Each row is a point on a landscape with many valleys, with its height.
From any point a ball rolls to the lowest of the 5 points nearest to it. It stops when none of these is lower. Distance is the straight distance between rows; heights are no part of it.
J724: [106  94 147 175  78 138 142 124 120 152 120 138 105  85 129 116 114 139
 175  95 140 104 137  52 128 175 146 105 141 103 116 136 137 114 108  95
 131]  height 17.0
J683: [124 158 106 105 158  91 109  95 118 127 132 123 150 168 124 130 135  83
  82 189 148 132 101 143 113  94 110 155 115 181 106 112 103 123 155 142
 115]  height 49.7
J755: [115  94 144 143  85 134 164 136 121 117 103 160 118  86 156 162 106 146
 197  85 171 104 143  74 102 135 139 120 147 125 124 141 133 157  72 113
 126]  height 20.3
J602: [123 154 107 105 135 104 118 135 135 125 136 116 157 149 120 141 147 114
  89 149 129 144 123 169 114 110 123 143 129 155 130 102 118 135 136 132
 143]  height 57.3
J70: [108 122 153 120  75 115 171 169 128  94  94 164 114 104 134 136  98 154
 160  84 124  91 115  63 100 133  96 144 143 128 116 128 111 131  97 123
 143]  height 13.9
J399: [130 128 126 119 121 123 124 144 159 133 130 139 124 127 118 155 120 145
 146 110 124 153 131 163 128 144 136 117 131 119 123 124 140 137 112 128
 130]  height 17.4
J753: [138 119 132 114  97 123 147 112 133 127 127 151 119 109 125 180 129 140
 148  93 142 144 133 133 102 126 147 124 134  99 101 121 122 153 101 135
 123]  height 18.3
J479: [123 132 130 123 108 128 135 171 155 113 143 147  96 108  99 157 121 171
 137  78 122 138 157 160 141 152 113 111 131 117 135 125 135 148 105 129
 153]  height 20.2
J134: [129 122 113 129 158 126 115 111  89 116 116 135 149 170 135 121 127  81
 112 171 125 122  96  96 114 118 124 148 118 166 126 121 105 107 168 143
 115]  height 59.7
J738: [137 186 144  84 176 126 134 114 144 132 133  92 136 171 107 107 147 159
  57 141 115 152 178 176 192  82 131 120 116 118 171 145 127 130 157 139
 140]  height 52.8
J119: [136 103 136 164 118 165 120 125 124 149 112 122 100 110 156 135 125 126
 179 122 145 131 139 112 140 151 162 105 134  84 119 121 155 135 123 116
  93]  height 9.0
J792: [125 153 130 100 147 113 130 139 120 140 112 116 150 158 122  92 146 164
  57 149 115 137 142 173 173 127  93 118 132 150 158 131 148 115 149 119
 148]  height 53.6
J928: [129 143 138 133 140 145 114 153 155 137 150 112 122 131 133 116 144 144
 110 137 115 143 136 165 152 134 127 131 118 117 147 125 151 134 132 127
 141]  height 29.1
J789: [114 116 148 139 120 120 128 146 123 141 123 123 101 116 138 112 133 140
 120 114 107 107 117 133 133 181 106 118 124 109 145 133 146 116 140 111
 138]  height 9.9
J254: [161 157 109 110 167 135 115  68 145 142 142 102 171 148 117 167 148  95
 108 143 129 148 127 156 107  67 181 152 108 117 114 129 109 139 154 119
  88]  height 82.9
J819: [103 105 142 141  88 134 155 150 145 123 123 152  98  98 126 154  96 167
 161  56 139 122 137 109 128 162 103 114 134 111 114 159 138 143  99 118
 147]  height 12.1
J658: [ 99 103 169 178 129 162 134 156 132 154 128 116  78  80 131 115 123 153
 135  76  96 117 155 126 157 206 113  86 127  81 152 157 148 137 122 107
 151]  height 15.3
J180: [158 113 108 131 131 117 121  95 104 102 136 151 145 145 141 132 145  82
 146 157 139 133 110 113 104  83 143 167 146 146 100 112 122 122 134 133
  87]  height 55.7
J532: [125 101 121 144 146 122 122 125 106 130 109 129 132 154 137 104 136  85
 122 158 125 106  91 110 133 138 109 136 127 145 128 127 138 106 159 110
 132]  height 50.2
J572: [121 140 135 147 179 124 123 150 123 169 132  93 147 152 129  65 139 100
  84 173  98 103 107 132 166 156  97 117 121 166 153 130 129  92 168 136
 131]  height 45.1
J552: [147 110 125 143 100 110 114 128 107 114 124 144 115 127 144 119 128 101
 157 142 146 125 109  95 116 127 135 148 136 124 129 130 124 124 126 124
 112]  height 38.7
J691: [136 126 118 107  88 105 127 104 114 105 121 161 122 119 120 174 112 123
 150 108 131 144 116 121  91 104 110 150 143 137 101 102 113 145  99 126
 125]  height 29.3
J933: [114 101 133 124 106 104 125 130 102 104 114 169 102 119 149 128 105 107
 146 149 144 107 104  40  86 123 127 168 154 117 107 129  91 109 122 132
 111]  height 31.5
J82: [128 155 103 101 167 117 120 101 140 139 135 124 171 163 108 143 151 118
 105 148 134 146 123 170 104  93 148 149 108 146 112 114  96 128 144 132
 138]  height 67.2
J994: [130  83 121 166 105 153 112  90 117 131 137 136 109 112 153 125 138  99
 182 172 138 121 119  87 101 133 173 135 142 103 103 130 127 113 113 120
  88]  height 22.3
J740: [100  63 129 187 104 170 116 104 125 152 130 126 115 106 155 128 116 113
 201 139 152 116 135  61 116 169 186  80 139  70  92 157 144 113  97 113
  85]  height 18.2
J523: [109 124 111 141 146  88 117 117 112 129 108 134 145 173 112  71 114  78
 105 187 123 101  84  84 129 153  94 142 136 171 136 140 101  95 193 136
 122]  height 46.5
J378: [131 159 137 117 158 165 131 135 137 137 159  83 131 137 132 116 153 156
 102 130 130 147 174 197 151 114 142 126 102  98 166 118 134 140 133 142
 128]  height 36.9
J689: [154 134 119 138 159 178 131  83 132 136 148  99 152 134 157 150 149 102
 168 149 145 143 148 144 123  85 189 116 113 103 104 138 138 127 144 129
  79]  height 79.4
J64: [128 101 150 150 118 126 127 143 131 148 116 150 100 105 135 108 102 132
 154  96 116 107 122 106 145 184 115  99 138 105 126 141 141 109 122 107
 149]  height 7.8
J154: [125 153 122 118 116 131 133 168 150 112 144 137 119 117 110 143 127 175
 124  92 120 154 152 191 152 147 116 101 134 119 147 104 140 147 105 141
 163]  height 25.2
J66: [128  93 148 153 124 131 101 146 103 139 108 126 131 133 133  97 105 105
 152 139 114  99 103  70 141 166 127 117 126 114 121 139 131 103 158 101
 131]  height 4.4
J19: [139  98 152 167 129 155 116 135 118 150 125 116  98 118 145  93 121 119
 142 134 114 121 128  95 149 181 130  82 129  87 142 149 156 117 145 119
 127]  height 11.4
J123: [122 149 139  99 156  94 129 173 107 134 109 133 123 161 127  74 119 144
  40 157  97 121 116 134 181 146  61 144 146 200 167 123 125  94 167 118
 153]  height 56.0
J620: [134 122 135 132 123 139 131 159 157 117 143 133  92 117 127 130 150 144
 127 112 111 138 146 164 150 162 138 112 121 102 141 128 151 142 122 130
 149]  height 23.3
J252: [141 168 134 109 200 137 123  96 138 153 154  75 128 164 118 105 164 145
  68 148 136 147 180 181 173 101 155 107 121 113 174 150 136 115 151 141
 117]  height 49.9
J360: [125 177 130  78 167 108 127 129 127 146 129 108 171 172 111 119 149 137
  35 150 104 155 139 164 164  80 102 129 114 167 151 116 123 121 181 124
 137]  height 52.7
J373: [134 150 138  87 129  77 110 132 119 137 111 124 148 159 111 112 140 153
  60 154 103 148 120 155 162 109  59 144 126 179 155 108 124 119 143 120
 154]  height 51.2
J607: [120 125 133 132  99 126 124 171 137 138 142 146  92 112 127 146 123 145
 138  90 127 119 125 144 126 171 103 125 127 130 133 129 141 144 125 118
 155]  height 15.6
J407: [132 152 112  99 161 120 126 122 128 154 145 105 153 158 116 110 156 126
  83 156 117 143 122 183 137  96 127 150 102 151 132 127 138 123 155 130
 117]  height 60.6
J8: [127 122 152 145 184 144 142 144 134 161 121  79 137 129 137  66 145 139
  80 145 111 117 158 154 178 141 120 103 125 127 157 163 166 111 174 142
 147]  height 50.0
J669: [141 146 123 138 135 186 129 111 163 120 158 124 113 134 125 172 143 164
 152  79 122 143 144 175 128 124 171  96 132  86 137 111 118 162  89 125
 113]  height 37.5
J521: [139 106 119 129  99  98 127 111 131 105 121 173 118  95 145 149 123 113
 167 151 148 116 120  76  74 103 144 165 154 132  96 107 117 142  95 141
 111]  height 44.1
J267: [140 183 116 107 149 131 128 146 135 117 147  93 147 145 114  92 147 168
  86 125 110 145 156 170 164 113 133 109 119 131 158 116 136 129 119 130
 132]  height 37.9
J812: [109 124 119 156 173 145 109 126 121 162 125  86 146 157 121  95 146 110
  91 163 117 102 138 144 171 144 126 118 109 136 160 150 143 110 161 130
 122]  height 46.1
J852: [129 145 109 143 184 134 113  93 138 148 127  76 168 158 131 124 172 101
  88 174 134 121 114 165 143  90 151 119 115 141 128 157 120 103 162 133
  92]  height 57.4
J199: [131 144 118 135 172 141 133 131 139 150 134  84 141 150 140  92 157 144
  89 165 123 141 147 171 166 109 121 127 123 146 149 154 144 111 149 133
 132]  height 52.1
J854: [180 132  93  86 127 111 119  73 112  83 130 154 177 150 131 148 140  87
 124 144 135 140 123 145  73  76 130 163 116 124 102  97 101 130 126 136
 103]  height 9.2
J31: [126 128 134 130  97 119 131 134 138 128 116 151 100 112 132 152 122 136
 149 113 136 131 120 147 117 141 121 127 124 109 110 121 124 144 104 114
 137]  height 10.0
J528: [124 104 142 137 107 140 152 134 138 126 131 135 100  87 130 156 104 133
 170  85 142 138 135 119 134 147 146 101 126  89 122 134 139 147 102 130
 128]  height 8.5
J455: [127 164 141  78 168 109 125 121 131 148 124 117 155 170 115  98 160 147
  42 148  94 142 139 161 185  91 101 130 128 170 148 130 126 110 167 136
 149]  height 57.1
J896: [133  97 122 132  89 134 159 112 145 112 136 137 124 102 132 190 102 129
 184  94 151 145 131 134 104 105 184 129 147 106 104  99 137 157  66 136
 108]  height 33.8
J237: [141 140 133 125 122 155 132 120 160 124 135 139 111 123 129 154 127 147
 150  94 107 148 138 165 141 142 153 117 134  89 117 125 151 153 115 146
 117]  height 24.9
J5: [136 129 130 153 113 178 144 115 153 133 126 121 114  90 142 154 119 138
 194 107 142 143 145 142 129 145 183 101 134  83 110 120 149 147  91 147
 102]  height 15.8
J438: [115 137 163 146 135 161 137 167 145 135 142 123  95  97 133 124 148 157
 131  92  97 136 173 172 160 171 132  98 127  91 157 127 152 145 116 132
 137]  height 20.9
J301: [123 102 114 163 134 129 108  92  88 134 132 130 153 139 149 101 117  66
 155 182 154 110  95  84  96 121 146 145 143 150 122 134 113  91 167 133
  90]  height 65.3
J266: [136  92 131 164 135 150 117 117  98 152 116 119 137 133 144  91 124  89
 148 160 136 118 113  99 142 155 143 112 135 125 139 139 135  98 165 130
 106]  height 34.4
J372: [122 111 145 103  77 103 181 147 127 101 117 167 122 106 113 170  95 156
 149  67 140 112 123 116  98 128 112 142 125 121 101 133 123 167  81 118
 149]  height 25.4
J238: [146 123 127 150 123 185 147 132 150 104 148 135 112  85 128 165 114 171
 183  67 144 164 150 128 131 128 165  96 134  96 116 112 123 152  90 135
 122]  height 25.1
J346: [115  98 145 161 121 140 125 171 123 151 131 135  98 104 131 106 126 158
 140  98 112 109 140 116 157 201  96  90 128 107 141 152 146 127 133 116
 170]  height 11.9
J188: [134 126 119 131 157 140 124 113 129 132 132 103 137 119 129 124 136 102
 111 146 121 125 118 157 144 122 142 136 111 124 129 141 124 119 146 132
 113]  height 55.3
J765: [120 120 139  98  82 110 165 180 137  86 125 148 121 103  98 173 105 174
 164  41 126 121 160 145 108 107  86 127 103 136 126 122 128 176  77 133
 163]  height 29.6
J349: [133 148 135 128 122 172 131 143 166  93 159 137 113  98  97 162 125 182
 148  82 116 135 163 185 141 148 153  91 119  93 144 105 130 168  90 131
 149]  height 38.9
J256: [101  85 130 159  84 156 155 100 133 116 146 126 105  77 133 175 113 130
 198 102 159 137 144  91 107 144 183  98 136  78 100 145 152 148  78 129
 112]  height 22.1
J269: [112 133 155 155 171 166 113 139 134 152 133  79 123 120 143  76 150 132
 111 149 101 122 148 147 173 167 123 101 108 107 160 176 160 108 143 126
 125]  height 53.5
J864: [127 131 113 100  82  75 130 182 138 108 128 154 117  96  98 149 115 165
 118  67 117 127 153 151 108 118  74 128 133 148 126 107 116 163 109 132
 168]  height 29.4
J425: [122 134 133 104 106  97 119 172 143 123 124 135 119 129 107 119 104 171
  96 126 123 127 136 138 139 159  89 139 127 145 146 131 129 121 133 111
 165]  height 31.3
J990: [116 156 141 122 199 125 132 132 124 175 125  87 146 154 133  77 171 142
  53 153 128 144 172 177 209 131 121 106 113 144 146 172 151 109 175 139
 128]  height 60.5
J590: [138 168 123  94 122 111 125 155 140 124 140 125 141 153 100 117 134 145
  91 124 111 160 144 189 133 107 108 128 120 139 157 108 140 131 102 127
 149]  height 43.3
J813: [140 164 119 126 159 170 123  92 148 116 163  87 124 145 116 129 146 147
 113 115 115 137 151 170 136 106 177 116 108  89 146 123 128 154 116 125
 112]  height 39.7
J392: [128 140 133 102 156 115 118 143 113 161 126 119 158 164 121  99 143 138
  48 170 118 131 108 150 181 122  71 144 144 184 157 116 114 105 175 144
 146]  height 53.9
J260: [123 161 127 117 192 138 123  86 159 156 137  76 165 173 115 136 154 126
  81 177 133 133 140 169 134  65 170 123 104 122 133 150 103 121 153 135
 109]  height 63.2
J315: [141 139 125 149 182 162 122 123 128 151 131  90 145 146 132 118 162 121
 105 157 120 139 143 166 154 125 147 110  99 127 153 161 158 122 158 135
 120]  height 50.1
J782: [105 110 158 149 118 117 128 182 133 156 115 123  79 104 124 105 116 152
 131  86 124 102 122  86 147 191  96 120 114 125 137 141 156 119 132 103
 158]  height 15.9
J174: [131 149 133 115 145 113 126 162 147 126 140 120 117 110 125 105 139 165
 103 103 101 134 165 180 175 150 115 107 119 121 153 132 146 129 115 123
 151]  height 27.7
J401: [153 155 106  95 131 135 135 126 145 109 149 127 132 148 125 145 147 137
 137 122 116 151 127 187 116 109 148 134 108 129 134 100 123 146 112 125
 134]  height 56.5
J878: [136 162 104  93 131 103 117  92 124  99 146 131 163 165 112 134 147 109
  86 155 112 145 100 141 115  75 120 157 128 162 106  98  98 121 136 133
 138]  height 58.0
J516: [131 108 137 156 115 116 110 129 100 117 102 157 104 113 137 113  92 100
 150 136 132 102 126  43 104 133 138 143 134 118 132 147 114 108 127 118
 109]  height 30.0
J121: [127 116 125 118  92 110 115 137 127 123 125 144 113 132 122 160 123 128
 123 112 123 124 112 121 100 141  97 140 134 133 112 114 121 138 127 127
 147]  height 17.1
J777: [138 133 109 100 117  84 125 126 111 101 119 155 125 138 113 157 131 107
 118 132 136 128 104 107  82 127 108 172 132 153 113 113 107 125 121 133
 114]  height 29.0
J152: [159 146 121 127 126 169 129  79 144 123 156 111 145 142 146 162 150 117
 160 114 144 115 132 167 118  83 196 126 130  90 125 104 122 150 109 127
  82]  height 89.5
J940: [121  95 159 171 141 135 100 159 127 167 118 105  99 105 137  82 126 129
 121 135  97 122 126 137 164 191 109 110 113 125 146 149 159 109 129 111
 172]  height 18.7
J160: [ 99 124 155 128  87 102 169 216 148 123 106 168  96 105 121 106  98 187
 132  86 115  75 130  95 122 177  60 121 124 151 147 129 130 128 128 112
 187]  height 21.4
J921: [116 139 121 171 180 167 103 112 116 158 110  74 163 148 151  92 142  89
 105 182 126 102 117 129 166 120 153  87 134 134 135 177 137 101 194 138
  84]  height 51.5
J784: [145 124 113 118  91  93 149  96 123  84 117 161 137 104 134 180 101 115
 140 138 144 133 129  99  64  75 138 171 141 130  97 107 105 133 100 151
 115]  height 46.0
J488: [126 101 131 163 123 169 108  94 117 143 128 112 139 113 152 111 135  96
 165 146 131 140 140 113 138 138 173  95 118 100 122 137 157 102 141 120
 104]  height 4.2
J189: [103 123 141 100  72 104 156 158 138 104  99 164 110 114 114 167 115 143
 142  93 133 108 115  95  86 137 103 142 126 139 107 130 124 153 104 128
 158]  height 19.1
J545: [112  96 126 176 109 156 109  88 118 144 147 116 123 106 148 131 135  92
 198 144 131 146 130  91 120 138 198  89 131  80 109 136 144 116 118 121
  95]  height 15.7
J89: [108 122 145 129  95 137 152 181 144  95 153 154 106  76 104 162 101 183
 154  34 105 147 176 171 145 157 120 109 131 112 149 124 137 166  89 125
 162]  height 22.6
J993: [136 119 132 120 129 115 111 140 128 141 116 130 125 132 131 119 131 127
 119 140 124 114 107 150 122 156 110 153 107 132 132 117 136 113 138 140
 142]  height 24.0
J671: [125 142 109 128 175 121  95  74 115 137 134 122 177 159 154 124 135  49
 102 187 145 120  98 113 123  87 146 139 140 168 104 133 120 104 188 153
  77]  height 54.6
J702: [147 106 131 137 120 146 122 115 123 123 128 132 112 101 144 147 119 120
 175 116 132 142 123 115 121 133 163 128 134 101 103 111 151 121 121 121
  95]  height 18.4
J531: [148 130 124 136 134 155 106 126 145 140 120 108 128 125 143 113 146 128
 130 142 119 139 125 151 151 151 140 105 125 111 139 141 149 131 137 123
 123]  height 36.8
J553: [110 122 134 131 157 124 123 134 104 155 116 121 147 160 121  82 123  90
  99 157 118  98  99 121 155 145 111 137 128 150 144 126 126  99 164 136
 126]  height 38.6
J223: [ 96  97 112 162  82 132 149 129 108 100 119 162 111  94 147 117  96 112
 180 137 143  89  98   4  73 137 137 141 150 136  81 146 118 119  89 128
 107]  height 31.6
J59: [149 131 115 114 115 119 125  92 116 115 127 139 137 123 136 167 126 108
 150 126 145 142 101 134 100  88 144 135 134 121 102  85 112 143 116 131
 103]  height 55.6
J198: [134 140 112 161 181 128  95  88 113 153 120 111 169 164 149 121 129  59
 103 197 132 116  98 112 143  97 143 125 136 156 115 146 121 106 187 148
  85]  height 56.1
J721: [129 144 143  98 153  96 126 174 101 146 131 131 142 144 120  73 130 156
  69 157 106 120 124 144 158 135  77 129 123 166 158 116 126 110 143 110
 157]  height 51.7
J709: [ 99  72 131 180  79 148 126 130 122 147 122 117 117  79 155 122 113 122
 183 128 127 106 135  67 127 183 161  99 141  83  97 151 158 131 115 113
 121]  height 18.5
J242: [133 121 151 159 141 115 113 134 102 157 112 124 122 131 133  92 122 117
 121 152 115 113 110 106 148 167  92 119 126 125 133 139 131 104 157 115
 164]  height 25.3
J132: [142 175 124 118 129 146 127 138 141 106 168 129 119 112 112 124 151 181
 112  94 112 146 179 195 179 122 126 107 134 108 159 115 133 146 107 142
 148]  height 32.5
J332: [141 162 103 114 165 127 111  81 146 139 134 105 166 178 107 139 154 107
  82 186 135 144 121 166 124  63 152 128 114 147 125 124 103 121 145 132
 102]  height 60.8
J273: [130 147 119 105 140  80 117 127 117 123 119 140 156 162 112 109 125 106
  88 172 123 139 108 143 119 117  74 164 115 187 129 116 110 126 152 130
 144]  height 45.6
J931: [129 109 132 141 117 154 136 140 119 135 111 138 101 117 140 134 125 128
 149 114 124 115 129 128 132 167 133 105 130 100 126 135 146 137 130 114
 130]  height 5.1
J453: [136 169 114  93 183 146 116 104 150 139 150  79 139 164 109 111 149 150
  78 146 133 155 171 179 154  71 144 116 102 121 164 131 125 144 146 140
 124]  height 44.7
J660: [128 127 151 110 163 128 122 161 114 158 135 112 129 129 123  80 141 138
  77 150 116 125 137 156 177 144  97 114 124 128 162 147 165 106 158 120
 143]  height 42.8
J463: [117 120 144 133 152 115 106 174 123 160 105 104 119 133 127  65 120 148
  97 133 108 114 122 146 165 159  94 130 123 142 163 131 155 114 146 113
 172]  height 31.0
J449: [141 151 110 113 136 133 122 107 142 118 146 110 153 153 115 142 132 114
 134 146 121 136 117 162 115  93 151 141 106 125 105 111 128 131 138 125
 114]  height 66.5
J616: [120  91 133 157  87 123 139 132 110 127 106 142 114  96 147 129 129 119
 168 127 143 107 126  63 111 134 131 131 148 102 127 127 144 125 118 123
 114]  height 18.9
J255: [147 150 101  87 163 114 106  78 124 115 139 113 189 173 120 149 144  82
  94 155 129 155 119 147 108  59 135 147 127 162 104 110  91 126 146 139
  96]  height 55.2
J30: [155 135 106 137 178 153 127  86 113 142 132 110 165 158 158 139 152  81
 117 159 140 140 115 144 123  74 168 140 116 129 105 141 105 121 161 137
  92]  height 68.2
J343: [151 132 127 113 134 135 122 122 137 129 132 119 124 145 145 140 157 116
 124 125 124 148 122 169 128 128 149 125 116 116 116 117 130 130 125 127
 110]  height 60.9
J584: [139 154 111  92  98  90 120 134 139 108 133 144 124 135  96 142 133 142
 120 121 127 133 125 155  90 118 113 157 123 147 130 107 106 153  98 129
 168]  height 39.5
J997: [101 102 150 151 107 142 179 182 147 130 137 143  98  74 116 144 119 179
 161  49 128 117 157 126 151 189  96  95 119 106 149 152 149 144 109 116
 172]  height 16.0
J421: [125  98 111 142  93 135 145 113 117 128 141 131 117  93 146 160 107 123
 167 108 165 137 131  89 101 136 171 136 160 104 101 138 130 136  95 131
 106]  height 24.1
J973: [145 114 114  94 105 100 129 108 130 111 123 158 123 117 130 161 123 118
 150 124 132 137 116 102  75  95 149 147 150 113 103 104 126 135 106 148
 101]  height 43.4
J478: [112  98 141 145  79 117 132 141 118 104 113 164 111 103 151 129  99 128
 154 123 134 100 113  46  96 155 116 138 144 133 109 132 126 109 112 114
 126]  height 20.5
J554: [137 141 110  97 109  87 121 136 130 116 122 147 127 138  91 144 133 122
 107 158 136 148 120 131 101 113  89 159 114 163 128 102 107 137 125 126
 156]  height 39.3
J178: [104 112 164 129  99 123 169 175 134 113 110 165 114  98 127 127  97 161
 153  58 135  88 122  88 113 172  76 120 124 142 125 149 131 149 104 123
 151]  height 11.7
J778: [110 131 127 115 112 128 143 132 155 106 140 148 106 106 108 176 107 169
 170  76 127 149 136 146 119 138 142 119 121 110 124 116 127 152  94 144
 144]  height 26.4
J823: [112  98 130 128  77 114 166 110 120  83 128 164 139  92 137 178  98 142
 176 104 149 130 139  66  55  89 151 164 151 123  84  98 121 148  73 131
 115]  height 41.1
J511: [137 154 112 109 163 129 131 123 143 118 146 104 137 156 120 119 153 147
 108 139 119 140 140 170 129  95 163 130 105 118 137 133 131 145 120 127
 122]  height 8.2
J489: [116 118 136 103  82 123 159 129 141 102 135 164 132 108 105 181 107 148
 165  71 137 128 135 134 107 107 122 138 123 121 103 124 115 177  80 131
 149]  height 28.0
J517: [132 140 114 144 179 112 109 110 113 134 121 113 165 172 130 111 140  69
  86 177 135 110  96 118 153 111 114 143 134 187 118 139 112  95 190 136
 104]  height 52.5
J808: [138 110 111 138 108 157 109  66 111 132 143 134 133 125 142 145 132  79
 179 146 138 149 133 114  90  93 161 138 142 116 101 114 132 128 101 136
  83]  height 8.0
J344: [140 164 109  97 110  91 116 171 131 109 119 143 129 144 105 124 131 163
  91 124 125 144 133 148 131 116  85 152 126 163 142  99 125 128 113 123
 163]  height 37.0
J694: [149 168 106 107 111 130 130 131 151 104 141 122 126 145 103 130 147 151
 126 116 122 151 158 177 118  89 129 102 128 126 150  95 131 142 111 129
 148]  height 54.1
J958: [129  96 125 148 114 153 150  91 143 115 161 138 126  76 128 165 115 142
 207  99 179 148 139 128 101 126 202 110 147  82 121 106 138 143  86 127
 113]  height 23.9
J633: [117  92 146 171 127 161 140 127 143 148 126 132  92  88 143 131 118 145
 159  74 137 120 153 106 146 179 149  87 131  89 126 150 156 140 104 123
 130]  height 10.9
J891: [114 143 148 143 207 150 112 119 144 180 141  79 134 145 155  68 149 117
  64 168 130 113 134 146 189 133 130  99 130 154 150 176 143  93 179 147
 116]  height 50.8
J853: [125 151 118 115 153  83 121 118 123 149 109 124 154 172 135  97 133  94
  90 191 119 123  73 125 143 121  73 154 123 196 141 134 100 104 168 115
 141]  height 49.0
J37: [140 151 124 111 104  94 126 179 151 124 127 145 110 111  95 138 121 171
 124  93 125 143 148 156 138 140  97 131 129 139 131 112 116 139 121 138
 155]  height 24.5
J226: [101 123 149 122  76 113 169 188 142 104 131 149 110  93 118 144 117 192
 138  56 126 114 163 141 133 151  70 113 130 118 137 133 134 146 103 118
 188]  height 21.1
J331: [139 154 122  98  99  75 116 153 139 107 115 159 117 116  97 153 119 152
 105 115 134 140 135 147  97 111  79 153 135 166 133 105 106 158 110 134
 175]  height 34.3
J416: [131 106 121 129 127 128  93 104  99 109 125 149 139 139 142 113 102  90
 141 174 141 120 105  74  92 100 129 167 132 127 103 111 113 115 146 146
  91]  height 67.9
J654: [116 146  99 110 169 104 104  89 104 122 113 128 163 187 145 110 124  64
 108 172 158 115  78 100 119 105 110 166 143 183 109 141 100 112 174 148
  98]  height 52.6
J327: [163 150  95 100 131 156 125  79 114 126 138 122 137 141 133 159 149 116
 149 130 147 146 134 167  93  76 175 129 129 120 114 115  98 128 128 127
  95]  height 85.9
J698: [114 119 134 128 128  85 124 156 132 129 105 126 111 145 107  87 125 113
  99 161 116 109 103  86 122 167  88 163 126 166 146 133 105 110 165 121
 155]  height 40.2
J145: [119 134 124 136 153 110 117  97  79 113 119 133 143 157 150  81 101  47
 134 189 154 112  85  70 109 109 120 158 144 174 125 140 103  76 174 154
  75]  height 56.2
J710: [116 133 137 126 108 153 150 142 152  92 155 145 114 108 100 184 104 179
 176  51 120 147 154 155 141 127 142 111 108 101 132 113 126 170  79 146
 159]  height 31.2
J975: [124 113 141 137 112 104 116 168 128 133 102 134 104 128 121 119 115 137
 121 132 115 100 111  82 125 166  84 148 128 144 143 136 112 118 120 107
 156]  height 39.6
J81: [ 96  72 111 168  87 155 126  95 119 132 125 140 112  82 153 153 108 113
 193 113 159 110 127  77 108 153 191 121 165  86  96 146 139 142  66 120
 104]  height 19.9
J221: [148 168 101  75 153  97 111 113 105 136 138 124 172 166 110 129 149 131
  54 160 127 173 125 154 129  62 113 148 121 168 138 108 109 132 153 126
 141]  height 52.0
J375: [ 97  97 154 154  88 125 161 169 132 125  96 163  97 115 124 118  97 153
 159  59 126  95 124  48 122 164  89 127 134 132 121 159 138 126 114 124
 160]  height 6.7
J704: [120 123 149 118 114  92 119 192 127 139 113 133 100 123 118  89 110 157
  95 128 107 108 117 106 141 172  64 148 135 150 165 134 119 107 141 126
 174]  height 49.8
J520: [144 115 119 131 146 105 123 120  95 111 113 144 122 159 132  99  98  86
 131 169 134 105  86  85 108 146 106 163 147 168 118 127  96 108 148 123
 103]  height 60.7
J368: [148 111 133 148 125 142 103 116 101 125 122 117 148 127 145 108 139  84
 150 166 129 128 111 117 124 124 146 146 136 128 120 121 123 109 145 126
 104]  height 73.1
J69: [122 124 127 125 112 104 126 150 123 119  99 154 109 129 118 132 122 116
 115 138 127 114 102  84 106 147 106 152 125 143 116 138 104 117 122 122
 132]  height 27.6
J340: [101 115 162 152  88 115 169 175 122 122  96 147  96 113 124 115 108 157
 140  76 109  75 104  37 112 185  80 133 139 134 132 139 118 112 117 113
 171]  height 13.1
J659: [ 93  93 123 139  86 129 165  98 110 121 144 161 122  82 141 165  92 125
 183 115 152 121 134  69  73 101 151 150 156 122  94 128 131 139  68 115
 101]  height 31.1
J187: [135 164 109 101 159 150 115  94 148 128 152  91 149 154 104 147 158 129
  87 154 131 154 131 174 123  63 158 131 104 127 130 130 109 139 143 152
 121]  height 47.4
J149: [159 145 119 127 151 174 132 106 132 118 140  98 127 129 135 140 155 125
 147 119 116 150 125 146 129 125 179 108 122  97 131 130 147 136 119 134
 110]  height 39.2
J543: [141 133 130 133 175 168 107  92 126 149 120  88 143 147 153 124 139  91
 138 147 128 138 119 154 127  95 175 110 119 110 122 139 133 140 148 136
  98]  height 74.9
J459: [139 121 116 116  87 122 145  94 132 107 122 153 127 111 134 182 100 134
 164 108 144 141 121 120  88  90 140 137 138 114 111  99 129 142  80 141
 114]  height 31.4
J408: [147 166 118  77 142  98 129 134 127 126 124 125 177 156 125 114 145 124
  62 142 123 150 119 162 136 102  80 156 114 178 134  95 120 130 143 120
 145]  height 49.1
J768: [121  86 120 156 113 130 104 100  93 124 127 146 128 127 141 116 111  78
 158 175 137 108 108  44  89 141 137 156 150 125 112 132 100  99 140 132
 104]  height 47.8
J646: [153 162 117 104 127 167 140  90 139 109 129 111 123 142 123 165 138 137
 154 107 142 149 120 169 117 112 171 119 120 103 119 102 121 142 112 143
 107]  height 69.4
J50: [104 105 153 156  68 133 158 147 114 118 107 150 115  80 141 120 100 135
 171  90 147 106 119  46 117 151 107 122 150 118 121 144 122 135  98 105
 138]  height 13.2

Where does a ball stop that starts at each point below?
J520 | J66
J154 | J931
J349 | J931

Call two points neighbours if one is among the 5 nearest of the other. Go from one point of each pair to the other, from neighbour to neighbour, staying as low as possible. Name the highest point that can't be avoided.
J511 / J808 | J378
J66 / J375 | J819
J854 / J511 | J255
J488 / J931 | J119
